A landscape with many valleys, sampled at points; each row gives a point and its height.
From any point a ball rolls to the lowest of the 4 points nearest to it. It stops when none of these is lower. Distance is the straight distance between rows; heights are no part of it.
ruk: [  8 -11 -19  11  -5  -5 -16 -25   7 -12  -2   6  12  11   9  -2   9   8
  11  17   6  -6   8  -7  10 -24  14]  (h 13.8)
veku: [ -9 -18   7  -9 -10 -32 -20   9 -15 -15   5  22  -7  23 -21   0  33  -9
   0 -15   1   2  -8  13  -2 -15 -14]  (h 23.3)
fur: [  5  -5 -10  14 -10   2  -6 -28   6   6  24  17  -1  17   8   1   4   5
   4  29  -5  -6   9   0  11 -23  20]  (h 26.1)
kekov: [  7   4   5   1   7  17  15  18 -27  18  -4 -22   8 -31  31 -14  -3  -3
 -21 -16  19   1   0 -43 -21  17   0]  (h 78.0)
Fiz: [  4 -18  -1  -2  -7   3  -2 -18 -13   3  24  33  -9  22  17  -1 -13  10
  -9  38 -12 -13  12   3   6 -38   5]  (h 68.3)
kugar: [  4 -10  -9   4  -6   0 -15 -24  -6  -7  10  18   3  27  18   7   5   7
   7  23  -3  -7  15  -1  -2 -36   9]  (h 21.1)
dof: [  2 -16 -19  17  21  -5 -11 -21  34  36  -6   8  -4  -4  -8  10 -11  -2
  12  10  -2 -18  19  31   2  -7  -6]  (h 30.6)
Pedi: [ -9   4   0   2   3  16  16  35 -27  -6   4   1   9   6  -5  -3  11  13
  11 -25  -1 -14   2 -23  -6  30   1]  (h 28.0)
Vetu: [  9 -22  11 -24   9 -28 -15  -4 -22 -12   4  31  -4  39   3   6 -13  -4
  -3  15  -1 -30  20  19  -3 -23 -15]  (h 26.2)
Ganur: [ -1   0   3 -10 -11 -11  17 -25   9  20  21  27 -14  32 -12  22 -22  15
 -14  25 -18   7  21  27   1 -24   6]  (h 21.9)
vup: [ -3  -6 -12   7   2  -7  -3 -19  22  23  27   9 -13  23 -14   7 -13   6
  -8  30  -8   1  16  16   2 -22   4]  (h 47.0)
dosid: [ 14  -6 -21  32   6  -2  -6 -21  12   7  -5 -15   2   4  -2  -9   5   1
  15  18   1  -6   4  -8  27  -8  11]  (h 19.2)
Gefi: [ 10 -21   5  -6   7  -7 -14 -14 -15 -11  10  36   4  25  21   5  -3   0
  -2  16   2 -20  19   5  -1 -35   8]  (h 15.4)
nobit: [ -9   5  -6   4  -7  -5  -9  -4   3   4  -9  -2   7 -15  -8   4  16   5
   9 -29 -12  13 -11   3 -14  -6  21]  (h 19.0)
zul: [ 20  14  13  -8  -5  11  12  18  31   6 -11 -16  -1 -28  24   3 -34 -12
   3 -13  12  25   0  10  13  36 -15]  (h 36.9)
taki: [ 17  11   8 -10  -7  13   6   9  26  -1 -11 -17   1 -40  23  -2 -24 -16
  -1  -7   0  22  -8   5  16  43 -19]  (h 23.2)
Daz: [ 18   7  11  -5 -11   8   7 -10  22  10 -21  -9  -7 -44  29   1 -15 -25
   1 -18  -3  18  -5   6  22  33 -21]  (h 42.4)
dubun: [ -7  -2 -15  -7  -7 -18 -21 -10  -7 -24  -7  13   6   5  -1   9  26  15
   3  -7  -1   1  -1  -5  -7 -23  -3]  (h 21.4)
sar: [ -9  23  15  -6  -1  23  18  14   4  21 -10 -33   2 -30   3   2 -24  16
   2 -14   0  14  -6  -4 -20   8  14]  (h 44.7)
Rutur: [  2   1   8   0  -5 -22 -11  13 -11 -36  14  10 -12  34 -23  -6  16 -18
  -9  -1   1  -3 -11  20   0 -18 -15]  (h 63.6)
Mim: [ -3   7   2   5   2  12  19  26 -24  13  -3   8   5 -11   5  -7  14   6
   1 -23  -4 -14  -7 -27 -15  32   8]  (h 36.3)
Pude: [-11  20   9   8  -7  16  11  14   1  23  -9 -28   0 -29   2  -8  -8  -5
  -3 -17  -1   7 -11 -11 -21   5  18]  (h 4.1)
zove: [ -4  -1   3 -19  19   9  10  30 -26  -5   4 -21  -2 -18  18   2   7   5
 -31  -3  43  23  -1 -40 -37  24 -20]  (h 77.7)
Zaf: [ -1   2   8   5   6  13  19  37 -27 -27  12  10  14  18  -9  -2  16  20
  20 -15   3  -9   4 -18  -5  20  -3]  (h 6.5)
tabo: [  8  -4 -17  22  13   1  -7 -25  26   8 -11 -21  -5  -2 -14  -1   0 -12
  15  12  -2 -11   2   4  30   7   3]  (h 36.6)
zore: [  4 -11 -11  19  -3   2  -6 -26  14  26  15   0  -7  17  -9  -3   5   9
  14  29 -14 -10  14   9  13 -20   4]  (h 24.4)
Sulif: [ -1   3 -20  -4   3 -16   7 -22  41  29   6  15  -3  16  -7  25 -16  14
   1  25  -6   1  21  30   5 -20  -8]  (h 41.5)
sud: [  7 -15 -17  26   9   5  -3 -22  17  18   5   3  -1   8 -12  -1   0  -5
   9  22   0 -12  16  10  24 -13   7]  (h 24.0)
vano: [ -5   1  -2   0   8  17  18  42 -33  -9  -1  -3  13   3   2   4   5  12
   4 -17  10  -9   4 -34 -12  24  -2]  (h 38.6)
vuf: [  4 -15   4 -17  -6 -22 -14   9 -20 -33   6   5 -16  38 -13  -2   8 -13
  -8   0   1  -6   0  19  -4 -21 -24]  (h 50.2)
geda: [ -8   6  12   0 -12 -11  -4  23 -11 -29  12  13 -13  32 -22 -16  24 -15
   0  -6   2   0 -17  24   5 -10 -16]  (h 5.9)
ravod: [ -4   7  -2  -8  11  10  14  31 -27   3  -3 -17  16 -15  15  -2   5   4
 -19 -11  25   6   0 -50 -21  27  -6]  (h 73.4)
zuli: [  9 -13 -17  26  16   3 -10 -31  22  21  -4  -9  -6   5 -12   2   5  -4
   7  19   1 -18  12  16  19   3   1]  (h 26.3)
kagun: [ -5   6   6   6  -3  19  10  34 -24   7  -1  15   7  -4 -11  -6  26   2
   9 -22  -8 -13  -8 -15   0  33   6]  (h 28.4)
boguv: [  9 -14   0 -21   8 -27 -14  -2 -12 -26   1  13 -11  33   0   3   0 -10
 -10   8   4 -19  13  19  -5 -25 -19]  (h 41.6)
Pap: [  4 -14  -3 -14  -7 -28 -18  -9 -10 -26   5  24   6  19  16   9   9   8
   2   8   7 -17  13   2  -4 -30  -6]  (h 10.9)
ditug: [-12   3  -8  -2  -9 -10 -11  -3   8   5 -10   2  13 -12 -14   4  25  15
  10 -18  -4   3 -14  -8 -14  -7  13]  (h 33.1)
Numip: [  0  -1 -20 -12 -12 -24   6 -19  30  16  -1  12  -5  24 -14  26 -32  22
 -20  30 -10  12  24  28   6 -14  -4]  (h 5.6)
zafa: [ -4  -4 -13   6 -14  -8 -18 -23   5 -18 -12   4   9   1   4   1  16   8
  14 -12   0   3  -1  -5  -5 -18  12]  (h 37.1)
mig: [-12  -1  12   2 -11  -3  -6  18 -13 -33  21  16  -4  28 -18 -16  27  -4
   7  -8   3  -1 -16  18   2  -1 -11]  (h 18.5)
doro: [  4   6  19  -6   3  -5  -4  16 -30 -42  14  11 -14  39 -25 -11  12 -27
 -20  15   6   1  -8  27   1 -32  -7]  (h 55.7)
biliz: [  1   8   6  -3  11  20  17  22 -19  12   5 -20   0 -18  33  -6  -3  -2
 -28  -5  24   9   2 -43 -19  20  -8]  (h 79.2)
dar: [ 11   1 -19   9  13   1   0  -7  20   0 -18 -20   0 -17  -1  -5  -4 -21
  17   0  -5   1  -7  -1  33  23  -6]  (h 39.5)
nukun: [  6  17 -10   2  -6   5  -1  -1  21  -6 -16 -28  17 -19  -6   1  -9   6
  14  -5   0  20  -3  -6  17  10  15]  (h 19.8)
falaf: [  5  18  18   7  -2  18  17  21  17  23  -3 -39   0 -29   4   0 -29   1
  -4 -12   7  19  -7   1 -19  24  -2]  (h 32.7)
lekiz: [  1 -16  -5  -8 -13 -32 -22  -4  -9 -24   7  19   0  11   3   1  18   1
  -2 -10   6  -4  -4   7 -15 -22  -3]  (h 7.5)
Zal: [ -1 -12  15 -16   0   0   2 -18 -19  -3  15  42   1  22  18   7 -19   6
  -7  30 -11 -20  11  17   8 -22   2]  (h 25.8)
rakif: [  5 -21   9 -15   7 -26 -11  -1 -16 -25   8  31  -3  26  11   8  -6  -2
  -2   9  -1 -23  18  15  -5 -22 -10]  (h 15.7)
tinik: [  0   1   3   1   9  15  24  33 -36  -7   6  -8  10 -14  12   9   3   9
   4 -15  10  -6  -1 -35  -9  26  -7]  (h 58.2)
kidam: [ -9   9  14   5 -12  13  -4  32 -12 -42  19  21   0  19 -20 -22  19  -2
  11   3   5  -5 -14   5   3  -6   4]  (h 20.2)
pem: [  7  -2  -9  -8 -13 -10  15 -24  17  30  21  15 -14  25 -10  13 -24  19
 -18  31 -22   5  20  27   4 -19   3]  (h 30.7)
zovo: [  4   1  -6   7  -6  -5   8 -21  14  27  18  14  -8  23 -11  10 -18  11
  -4  33 -13   1  19  22   4 -23  -2]  (h 45.3)
kiv: [ -8  -5  12   6 -15  -7  -2  24 -18 -25  17  23 -11  22 -25  -9  34  -7
   2 -14  -1  -7 -15  12   0   4 -12]  (h 9.3)
Pamut: [  3 -22  -6 -10   1 -31 -26  -1 -16 -24   3  25 -12  24   7   3   8   1
   1   3   2 -10   7   8 -10 -23  -5]  (h 9.2)
sim: [ -7   4  11   6  -3  14  10  31 -13 -31  12  16   4  25 -14 -13  15  10
  20 -14   3 -11  -4  -8   1  17  -1]  (h 3.2)
gep: [  8  14   0 -10  -1  13  11  11  28  -2 -12 -26   8 -35   4   3 -22  -9
   3  -7   6  18 -10  -3  13  33  -4]  (h 8.0)
bon: [  1 -15 -15  19  22  -6  -4 -26  31  24  -4  -9  -9  -4 -11   5  -6  -6
  12  10  -4 -14   8  16  15   0   3]  (h 30.0)
gopit: [ 18  19  -6  -3  -6   3   8  -9  18  -2 -23 -25   3 -34  13   1 -22 -20
   3  -4   0  20  -4   0  27  38 -11]  (h 37.5)
nunud: [ -2   4 -11 -16 -16 -26  17 -27  28  10   7  27  -5  28 -10  27 -31  17
 -20  27 -14  12  19  28   9  -9  -3]  (h 32.2)
gipur: [  4 -17  12 -19  16 -31 -10   1 -26 -30  13   6 -11  44 -15   2   1 -17
  -9  12   5 -13   9  21  -2 -29 -19]  (h 59.8)
Mas: [  6   8  12  11  12  35  15  10 -15  21  -3 -29  -5 -31  30 -14 -10  -4
 -24   2  13  10  -8 -33 -26  13  -4]  (h 64.0)
nanef: [  3 -17   5 -12   0 -11 -11 -12 -21 -11  16  44   4  28  22   2 -10   4
   0  32  -9 -20  14  10   0 -32   4]  (h 19.1)
das: [ -3  -5  13   0  -9  11  -4  32 -10 -21  14  23   1  20 -24 -11  25   4
  11 -11  -2  -5  -9   7   3   8   1]  (h 6.3)
gokim: [ -2   2   3   5   5  16  16  29 -23  10  12   6  11  -4   2   2  15   8
   6 -23  -2 -12 -11 -21  -7  33   2]  (h 34.6)
vivi: [-10 -11   6   2  -1   4  -1 -20  -4  13  20  32 -11  25   3   7 -13   7
 -11  38 -18  -3  17  19   5 -34   6]  (h 53.7)
Tugof: [  5   5  14 -12   6  -9 -13   3 -26 -38   5  -8 -14  43 -17  -5   5 -27
 -17  17  -2  -6  -7  28   5 -39  -7]  (h 56.4)
bazi: [  0  -9  16 -16  -7   2   5 -13 -18   9  17  36 -11  20   5   7 -20   5
 -10  28 -15 -10   7  16  15 -38   1]  (h 35.6)
Puzov: [  1  15  23 -16   3  11  -9  20 -19 -45  13  10  -4  33 -16 -23  18 -24
 -11  13  12  -3 -26  25   3 -27   6]  (h 56.2)
mufof: [  2  -5 -23  21   0  -2  -6 -20  13  13  13   7  -7  16  -1  -4   2   2
   5  27  -6  -7   8   6   9 -16  14]  (h 21.7)
zigo: [ -6   3  14   5   6  21  19  19 -22  23  -5  -8  -2 -28   5  -7   2  -1
  -9 -16   2  -2  -4 -21 -19  27   9]  (h 7.6)
nid: [ -8  15   7   4   6  19  14  14 -13  32  -7 -10   5 -22   8  -5  -4  -1
 -12 -10  -9  -2  -8 -23 -22   9   7]  (h 16.4)
Kipap: [  5 -14   1 -11   2 -24 -23  -4 -11 -18   6  29  -3  27  16   6  -1   4
   1  13   2 -15  14   7  -7 -26 -12]  (h 11.1)
fal: [-11   4   9   8   4  13  13  18 -15  25  -8  -2   5 -17  -7   2  13   1
   1 -20  -6   1 -12 -15 -17  17   8]  (h 14.0)
geli: [  4  -8 -21  20  12  -6  -7 -26  25  26   6   3  -7  10 -12   2  -7   3
   6  29  -7 -13  17  17   8  -9   2]  (h 25.6)
Feki: [ -2  -2 -16  12  -2 -13 -18 -18   3 -20  -2  -5  17  -3   6  -1  11  11
  14   6   5   5   3  -5   5 -17  13]  (h 25.5)
taku: [  8   9 -14  11   1  -2  -4 -19  12 -16 -16 -24  10  -7  -6   2  -1   0
  17  13   5   7  -2  -6  22   4  12]  (h 28.1)
kur: [ -8  -6  10   1 -12   2  -4  13 -11   4   9  20   0   2 -18  -3  36   6
   1 -29 -16  -5 -15  -1  -8  17   5]  (h 17.0)
Von: [  4  -6 -20  11  -4  -8 -17 -25  -3 -15  -2   5  15   5  16  -2  13   8
   9  12   3   0   9 -12   0 -22  11]  (h 18.9)
fopu: [  2 -14 -18  15   2  -4 -13 -23  39  24  14   4 -12  14 -16   3  -2  -4
   0  26  -8  -9  10  18  11 -13  -1]  (h 27.7)
gefon: [-13   5 -11  -3   0  -3  -8 -19   8  -7 -19 -13  19 -15  -6   6   8  13
   9 -12   0   8 -11  -4  -3 -13  18]  (h 8.8)
lud: [ -9  16  21  14   8  22  12  21   8  17  -5 -37  -9 -29  11  -3 -28  -4
  -7  -5   2  18  -4 -12 -26   7  -4]  (h 46.6)
Tava: [ -7  20   8  -7   0  11  11  16  18  16 -21 -34   7 -28 -11   3 -27   5
  -1  -8   3  20  -3   5 -10  14  13]  (h 25.4)
tak: [  3  -8  -8  13  -3   1   0 -27   8  23  26  14  -8  22 -11   1  -9  12
  -3  31  -4  -3  14  17   9 -25   3]  (h 37.6)
nim: [ -5 -13  -9  -5 -15 -26 -21   5  -3 -17   1  17   1   8 -10   1  25   3
   0 -22  -4   0 -12   4 -13 -19  -4]  (h 9.8)
nez: [-14  14   6   3  -4   8   2   2   1  16 -13  -9   7 -26 -16   3  12  11
   1 -28 -14   5 -12  -4 -22   3  21]  (h 15.5)
Zibar: [ -9   1   2 -11  14   4  17  32 -35  -8   6 -31  10  -5  -4  14   6  12
 -10 -14  32  12   6 -42 -21  26 -16]  (h 79.1)
Rusut: [ 11 -13 -16  22  19 -14 -14 -26  28  29 -17 -14 -10 -19  -6   1  -3 -17
  12   0  -3 -14   4  15  12  14  -9]  (h 45.2)
fumu: [-12 -10  -9  -7  -5 -17 -19  -8   0 -13 -14  12   2   0 -11   9  27  14
   2 -17  -1   1  -6   1  -9  -8   3]  (h 3.3)
kezar: [-13   5   2  -5  -5   0  -1  -2  -6  10 -14   0   7 -20 -13  -2  14   5
  -3 -27 -13   7 -14  -5 -19   2  18]  (h 17.3)
Vireb: [ -4   6  -4 -15 -13 -19  15 -34  16  13  16  19 -13  28 -13  27 -30  27
 -16  26 -18  11  23  31   7 -18   0]  (h 4.0)
gesut: [  3  -7 -22  18   2   3 -11 -26   4  -6  -3   2   7   8  -1  -6   3   5
   9  24   1  -7   6 -13  17 -19  15]  (h 16.6)
pobe: [ 10  16  13 -12  -2  12  10  13  30  10 -13 -34  10 -22   6  -1 -35  -2
   6 -14   8  16   1   6  -9  27  -4]  (h 20.6)
Kode: [ -4  -7   3  -9  -9 -21 -11   7 -12 -14   6  19  -7  20 -14   0  25  -8
  -1 -17   3   0  -8  17  -6  -2 -13]  (h 22.6)
fazok: [-12  19  17  17   9  26  18  14   4  25   3 -32  -3 -31  14 -12 -26 -10
 -16  -4   1   9   2 -23 -24  17  -8]  (h 53.2)
dapu: [ -7  -4 -10  -8 -10 -17 -20  -7  -1 -11 -18  11  14  -5  -5   4  25  11
   0 -16  -6   3  -6  -3  -5 -12  11]  (h 41.4)
dut: [  1   3  -3  -7  11   8  24  31 -29   0   5 -16  12  -6  13   4   8  10
  -9 -21  13   7   1 -41 -17  21  -6]  (h 72.4)
pagas: [  6  -1 -28  18  -3   5 -18 -20  10  -4  -7 -14   8   9   1 -10  16   1
  12  16   1  -2  -3 -10  16 -10  18]  (h 18.3)
mebil: [ 22   5   9  -9 -12  21   2  -6  27  14 -13 -10   0 -40  29  -8 -22 -25
  -2 -26  -7  21  -3  -3  19  33 -28]  (h 55.6)
kud: [ -4   4   1 -10  12  13  11  27 -22   0  -5 -26   5 -17  26  -3   5   0
 -25   1  37  12  -5 -44 -23  22 -12]  (h 77.1)
zas: [  1  -6   0   7  -7   4  -6 -18  -7  14  25  29 -10  19  12   2  -9   6
  -2  36 -11  -4   9  16  10 -39  10]  (h 59.3)
Tokuf: [  5 -14 -23   9  12 -10 -11 -25  48  25   2  12  -5   1 -10  14 -14  10
   0  22  -1 -12  17  29   5 -10  -6]  (h 33.3)
pozal: [ -4   0   8  -1  10  11  14  41 -25 -24   6  -2  11  12 -10   1  12  20
  21 -20   6  -7   7 -24  -8  23  -3]  (h 12.0)
turid: [ -2  19   3  -8  -1  13   8  10  18   3 -11 -34  11 -31  -1   2 -26  -2
  13 -13  -1  18 -13   3  -6  18   6]  (h 13.3)
liki: [ -7 -14   2  -5 -15 -10  -9   4  -8 -11   4  24   1  16 -22   2  24  -3
   5 -27  -3   0 -16  10  -5   3  -8]  (h 21.6)
zurag: [  8  -1   9   3   0   1  -8 -19  15  11 -17 -13 -17 -47  25  -9 -13 -30
   3 -15 -16  11  -7  -2  19  31 -19]  (h 47.1)
pizag: [-11   0   9   5  -5  11   5  19 -21   1   5  18   1   0 -14  -6  28   6
  10 -26 -11 -10  -9 -12  -6  24   3]  (h 17.9)
dova: [ -2  15 -13  -9 -11  -2  -3  -9  10  -6 -20 -12  18 -20  -9  -3   4  11
  12  -9   5   9 -11  -9   0  -3  23]  (h 16.0)
Piz: [ -5  10   2   3  10  16  14  21 -32  13  -8 -19   6 -15  20  -7   2   2
 -11  -8   6  -1  -6 -38 -24  30   0]  (h 61.4)
bubo: [-18  20   9  -1  -3  21   8   4  -3  23 -13 -18  -4 -33  -4   7  -5   5
  -3 -18  -8   7 -13 -15 -19   1  21]  (h 19.6)
Bedi: [-15  -3   4   1  -8   6  -3  13  -8   6 -12  19   6 -12 -14  -1  22   3
   7 -30  -6  -3 -11  -2 -16  10   3]  (h 24.2)
Mareb: [ 17   6  -1  -1   3   5   1  -5  16   4 -17 -17 -11 -35  19  -5 -14 -24
   6  -8  -3   8  -5   6  28  42 -18]  (h 35.7)
pepan: [  7 -16  10 -29   3 -12  -8  -1 -20 -22  16  39  -5  35  18   1  -7   4
 -10  21   2 -29  14   9  -2 -23  -9]  (h 22.7)
vad: [ -7  21   7  17  10  29  12  16 -18  23   2 -25  -2 -26  25  -9 -17  -9
 -20  -1   5   4 -10 -29 -25  14 -10]  (h 59.9)
Vas: [  3   9   0  -6  15  22  20  27 -30   8  -1 -20  12 -20  24  -5   0   2
 -17  -4  23   3   6 -42 -19  25 -11]  (h 74.9)
Bos: [-14  16  19  11  -1  26  15  16  -2  23  -1 -35  -6 -34   0  -9 -24  -2
 -16  -9   0   9  -6 -14 -22   6   4]  (h 41.7)
geluv: [ 10  18 -11  -2  -2  -4   1  -6  16  -7 -19 -24  18 -18  -3   1 -12   0
  11   2   7  10  -6  -3  24  25   9]  (h 27.8)
Sovi: [ -2  -7  -4   6 -11  -3   6 -23   5  22  28  18 -18  22  -8  11 -15   5
  -8  33 -16  -2  14  20   4 -32   1]  (h 52.0)
gup: [  0  -2   8 -25  16   7  14  33 -13  -6   8 -28   3 -12   7   8  14   4
 -34   0  47  25  -2 -33 -32  19 -17]  (h 77.8)
susu: [ -3  -3  17   1  -7  -8  -9  25 -13 -40  19  14  -8  37 -22 -16  22  -9
   3  -2   1  -5 -17  24   8 -14 -10]  (h 46.7)
lilib: [-10  17  10   9  12  22  14  18 -20  28  -8 -13   0 -36  25 -17 -10   5
 -15 -13   8   4 -10 -31 -24  12  -1]  (h 71.7)
lizu: [  9   0 -17  19  10  -1  -3 -20  18   6  -6  -9  -6  -4  -3  -7   4  -6
  11  14   1  -5   5   0  29   6   7]  (h 26.4)
rar: [  1  18  -8  -3   2   1  -3  -9  13 -12 -23 -22  16 -15  -4  -3  -5   6
  17  -3   6  19  -3  -5  13  10  19]  (h 25.9)
vav: [  5 -18 -12  -6  -8 -11 -22 -19  -5 -14  -7  18  18   5   9   2  13   7
   6   3   6  -4   7  -9  -7 -24   5]  (h 15.1)
funu: [ 12  -2 -13  16  12  -5  -8 -18  19  13 -25 -19  -1 -29   9   4  -5 -18
   7  -2  -4  -2  -8   6  36  28  -5]  (h 35.8)
sevuz: [-12  -2  13 -17  -8  -4  10 -28  -9  10  19  40 -14  29   5  15 -20   6
 -15  30 -24   2  12  14  12 -33   0]  (h 30.5)
Ruv: [  3 -17   5 -11   6 -18 -14  -9 -11 -14   9  33  -2  24  23   3  -2   9
   2  13   0 -24  16   8  -2 -28  -1]  (h 12.9)
zut: [  5  20  -4  -3  -2  12   4  10  27  -3 -23 -27  10 -25   0  -1 -17   0
  15  -5   4  20 -15   0  10  26   6]  (h 10.4)
kodil: [ -9  14  14  -7  -4  10  -8  20 -21 -50  17  20  -2  36 -16 -22  22 -15
  -4  11   1  -5 -17  24   2 -25  -8]  (h 58.7)
rol: [ 13  10  -8   1   5   5   5 -10  14  -4 -19 -24   5 -22   8   0 -13 -18
  11   2   1   7  -7   5  27  32   5]  (h 31.7)
vif: [  8 -13  -2  -9  -3 -23 -18 -12 -15 -13  10  27   1  27  20   1   3   3
   6  17  -1 -20  15   0  -5 -28   2]  (h 12.6)
meto: [  2  -4   7   5   7  17  19  19 -26  10  -4  -1  13 -13  14  -6   9   7
   1 -20  14 -11  -5 -38 -12  24   6]  (h 44.3)
nena: [  8 -11  -9  20  18  -5  -4 -19  25  20  -9 -16 -12 -14  -7  -2  -4 -24
  11  -3  -1 -15   5  14  24  19   0]  (h 46.1)
sef: [ -8  -8   7 -10  -9  -1   6 -19  -5  17  21  36 -16  26   1  12 -12  10
 -10  36 -17  -9  10  15   9 -35   7]  (h 40.2)
nuda: [-13  -5   0  -7 -12 -12 -16   0  -5  -6  -3  26  -2  -1 -19  -3  36   7
   3 -29  -7  -1 -14   0  -9 -10   5]  (h 16.7)
bobon: [  0 -12 -17  14  -5  -1 -12 -23  -2 -12   5  13   1  14  17  -5  11  15
  11  24  -2  -5  10   1  10 -30  17]  (h 6.2)
Lupi: [ -2  -4   4  10   5  16  22  32 -26  -2  13   8   3  11   3  -6  13  12
  15 -20  -2 -11  -2 -14   0  27  -5]  (h 21.2)
feva: [ -2 -22  -1 -12   0 -36 -17   4 -16 -26  10  11 -14  30   0   7  14  -8
  -7  -2   7 -15   8  13 -11 -27 -16]  (h 17.1)
tik: [ -2   9 -21   3   2   0  -4 -18   3 -17 -18 -11  23 -11  -3   5   9  17
  12  -6   4  14  -2 -10  10  -6  16]  (h 16.1)
Riv: [ -1   9  15  -8  -3   0  -3  10 -21 -46  18   9 -14  42 -26 -14  15 -24
 -17   9   6  -6 -17  30   4 -31 -10]  (h 55.0)
dede: [-10   8  23  10   4  24  11  18  12  20  14 -39  -8 -21  14 -11 -26  -5
 -11  -8  -1  21   0 -20 -24   4  -4]  (h 54.1)
difol: [  2 -23 -15  20  14 -11 -12 -25  30  27 -12  -7  -8  -5  -6  11 -11  -3
  10  15   5 -18  18  25  18   6  -1]  (h 31.2)
mono: [  3 -20 -13  14   4  -9  -1 -18  39  32   9   5 -11  14 -19  11  -9   0
   4  26   0 -18  16  30   4 -10  -6]  (h 28.6)
ded: [-10   1  10 -17  -9 -12   7 -31   1  18  19  28  -7  30  -6  17 -25  10
 -13  25 -19   5  14  27   6 -29   6]  (h 24.1)
tuko: [ 19   5   0   8   7  -3  -7 -10  25   5 -21 -20  -3 -24   5  -7  -8 -20
  11  -5  -2  -6 -11  -2  29  34  -2]  (h 34.7)
tuve: [ -9  23   6  -7   0  10   8   2   3  14 -17 -20  12 -29  -8   7   3   7
   4 -19  -5  13 -11  -3  -8  -1  25]  (h 19.5)
Tal: [ -3  10  10   5  13  27  18  14 -20  17   1  -8  -4 -25  27  -8   1  -8
 -28  -2   8   7  -2 -35 -21  15  -1]  (h 71.4)
dufog: [  0   7  23  -3 -11   7  -5  33 -12 -43  20  10  -3  32 -16 -17  17  -6
   5   0   4  -4 -20  20   3 -13   6]  (h 42.5)
fitak: [ -6  -5  -2 -17  19   1  24  32 -24  -1   2 -24   9 -16   8  12   5   6
 -20  -9  37  19   2 -37 -34  25 -23]  (h 77.9)
fatof: [ -3   3   4   1   9   9  26  36 -32 -22   1 -18  14  11  -7   9   2  19
   5 -27  18   1  14 -43 -12  20  -2]  (h 39.4)
vatiz: [ 12  12  10 -18   1  15  11  18  43   5   1 -29   9 -37  19   1 -37   1
   5  -9   7  26  -1  -1   1  37 -13]  (h 32.8)
divel: [  4  -7 -17  14  -1  -2 -11 -22   6   1  11  10   4  15   3  -6   5   8
   4  28  -1  -4   7 -13  14 -22  15]  (h 18.2)
sizak: [-11   5 -12  -1  -9 -16 -11 -12   4 -12 -14   3  15  -6  -3   3  20  11
   9 -19  -1  16  -6 -13  -8 -13  18]  (h 35.2)
rigi: [ 18  13   7 -11  -6  11   9  12  33   4 -10  -9   6 -34  26   5 -37 -15
   1 -12   1  23  -3   5  11  35 -22]  (h 43.0)
dize: [  6 -15  -4  15  19  -8 -10 -23  32  16 -22 -17 -17 -21   9   0 -11 -20
  14  -4  -9 -15  -2  13  22  20  -6]  (h 40.1)
rogom: [ 10  -8   2   3   6  -7 -12 -26  23  16 -22 -20 -12 -44  21   2 -11 -26
  13 -20  -6  -6   1   1  22  21 -12]  (h 44.1)
nunar: [ -7  -1  15  11 -13  14   6  37  -8 -27  20  26   7  26 -19 -16  22   8
  12 -14  -5  -9  -9   3   3  11  -1]  (h 6.1)
Gugom: [ 21   7   8  -6  -6   2   8   1  17  -3 -18  -9  -4 -42  21  -3 -16 -25
   7 -16  -5  16  -8   1  21  31 -16]  (h 38.2)
Bakel: [  3  -7  15 -18   6 -28  -8  12 -15 -34  10   1 -14  44 -18 -11   3 -23
 -17   1   7  -9   1  25  -1 -33 -18]  (h 57.8)
pobat: [ -5  21  -4  -3  -5  -5   4  -5  18  -4 -24 -32  11 -17  -6  -1 -14   4
   8  -3   1  18  -4   5   6  11  19]  (h 30.1)
zonek: [ -9  20   7   1   1  14  15   6  12  12 -19 -25   0 -26 -11   3  -9   4
   4 -13  -3  20  -9   1 -13   6  16]  (h 32.6)
vopev: [ -4  -7   3   6  -8   5   2  26 -13  -9  13  25   6  10 -20 -11  25  -3
  12 -20  -2 -13 -11  -3   4  18   0]  (h 8.9)
maku: [  0 -15 -20  21  13  -4 -13 -24  39  32  -2   1  -9   1 -11   1  -7 -10
  10  13   0  -8  16  23  11  -2  -6]  (h 28.2)
zunon: [ -1 -16  -7 -12  -8 -24 -24 -13 -10 -24  -7  21  12  10   8   7  15   5
   0  -5  -1  -7   2  -5  -9 -26  -6]  (h 9.1)
zodun: [  9  12 -14   8   2   4   0 -13  14  -8 -21 -21   5 -11  -3  -5   2   3
  11   2   8   7  -1  -5  23  15   3]  (h 39.6)
Bak: [  3  -1  15  -1 -15   2   1 -23  28  15 -16 -11 -10 -51  44  -6 -15 -25
   1 -19 -14  17  -7  -6  22  24 -26]  (h 51.4)
gov: [ 11   5  -9   8  -1  -4  -4 -13  19  -1 -25 -24  -5 -32   5  -4  -9 -19
   9  -4   2   3  -4  -2  33  36  -8]  (h 33.6)
mized: [ -6  -9   7 -23 -17 -26  16 -30  13  10  16  21 -16  30 -12  22 -25  13
 -16  30 -22   9  15  30  15 -26   3]  (h 18.4)
vulo: [ -3  21  -7  -6  -2   5   2  -4  14  -2 -19 -23  13 -19 -10   1   7  16
   9 -18   0  11 -10  -5  -8  -4  22]  (h 17.8)
veb: [  0  -1  15  -6  -5  -2  -9  20 -21 -43  12   9  -9  37 -25 -13  16 -18
  -7   3   9  -6 -21  23  10 -20 -15]  (h 50.6)
Gadi: [-12  11   6   5   3  14   7   7 -12  26 -11 -13  13 -26   2   1  -2   6
  -9 -18 -16  -1 -14 -17 -20  11  15]  (h 16.2)
gon: [ -5   7  19   9   9  29   9  16  -8  30  -6 -24  -3 -26  12  -1 -14   0
 -14  -8  -1   1  -5 -15 -29  17   6]  (h 5.8)
Bev: [ -3   8  -9  -4  -6  -2  -5 -19   9 -13 -17 -17  10  -1  -4  -7   6   8
  12   1   0  11  -2  -7  17  -8  25]  (h 21.0)
moge: [  2  -5 -14 -12  -9 -17   2 -20  27  23  13  13  -8  25 -18  19 -17  12
  -8  28  -9   3  26  26   2 -17  -3]  (h 38.4)
Fevul: [  2 -15  -1 -10  -4 -31 -13   1 -16 -25  12  12 -12  24  -7   1  17 -16
  -4 -12   6  -5  -8  16   0 -16 -15]  (h 25.7)
Vis: [ -8   3   3   1  -6   6  -2  10 -10  15 -14  13   6 -11 -10  -5  24   6
   6 -27  -6  -3 -14  -6 -17  17  13]  (h 17.2)
fodun: [-12   9  13   1  -3  16   7   9  -7  19  -8  -5   9 -26  -8   0   7   7
  -5 -21 -10  -4 -11 -10 -19   5  15]  (h 14.6)

For each start below, name the point where the ball stops.
tuve: gon
Bakel: lekiz
ditug: gon
tinik: sim
nobit: gon
zurag: gep
meto: sim
biliz: Pude
nena: bobon
Rusut: bobon
Mas: Pude
Sovi: bobon

Two balls start at each pair of points below. Name the first point that both come to, or write none.
funu / gopit: rol
kagun / Bedi: vopev
tuko / dize: rol

Call two points neighbours if one is among the 4 nearest of the other. Go from one point of each pair to the other, from neighbour to neighbour, staying as low as possible. Name the highest point that can't be avoided.
gon / Pude: bubo
geda / gep: rar
sim / gefon: tuve
lekiz / fumu: nim
sim / gon: Vis
sim / geda: kiv
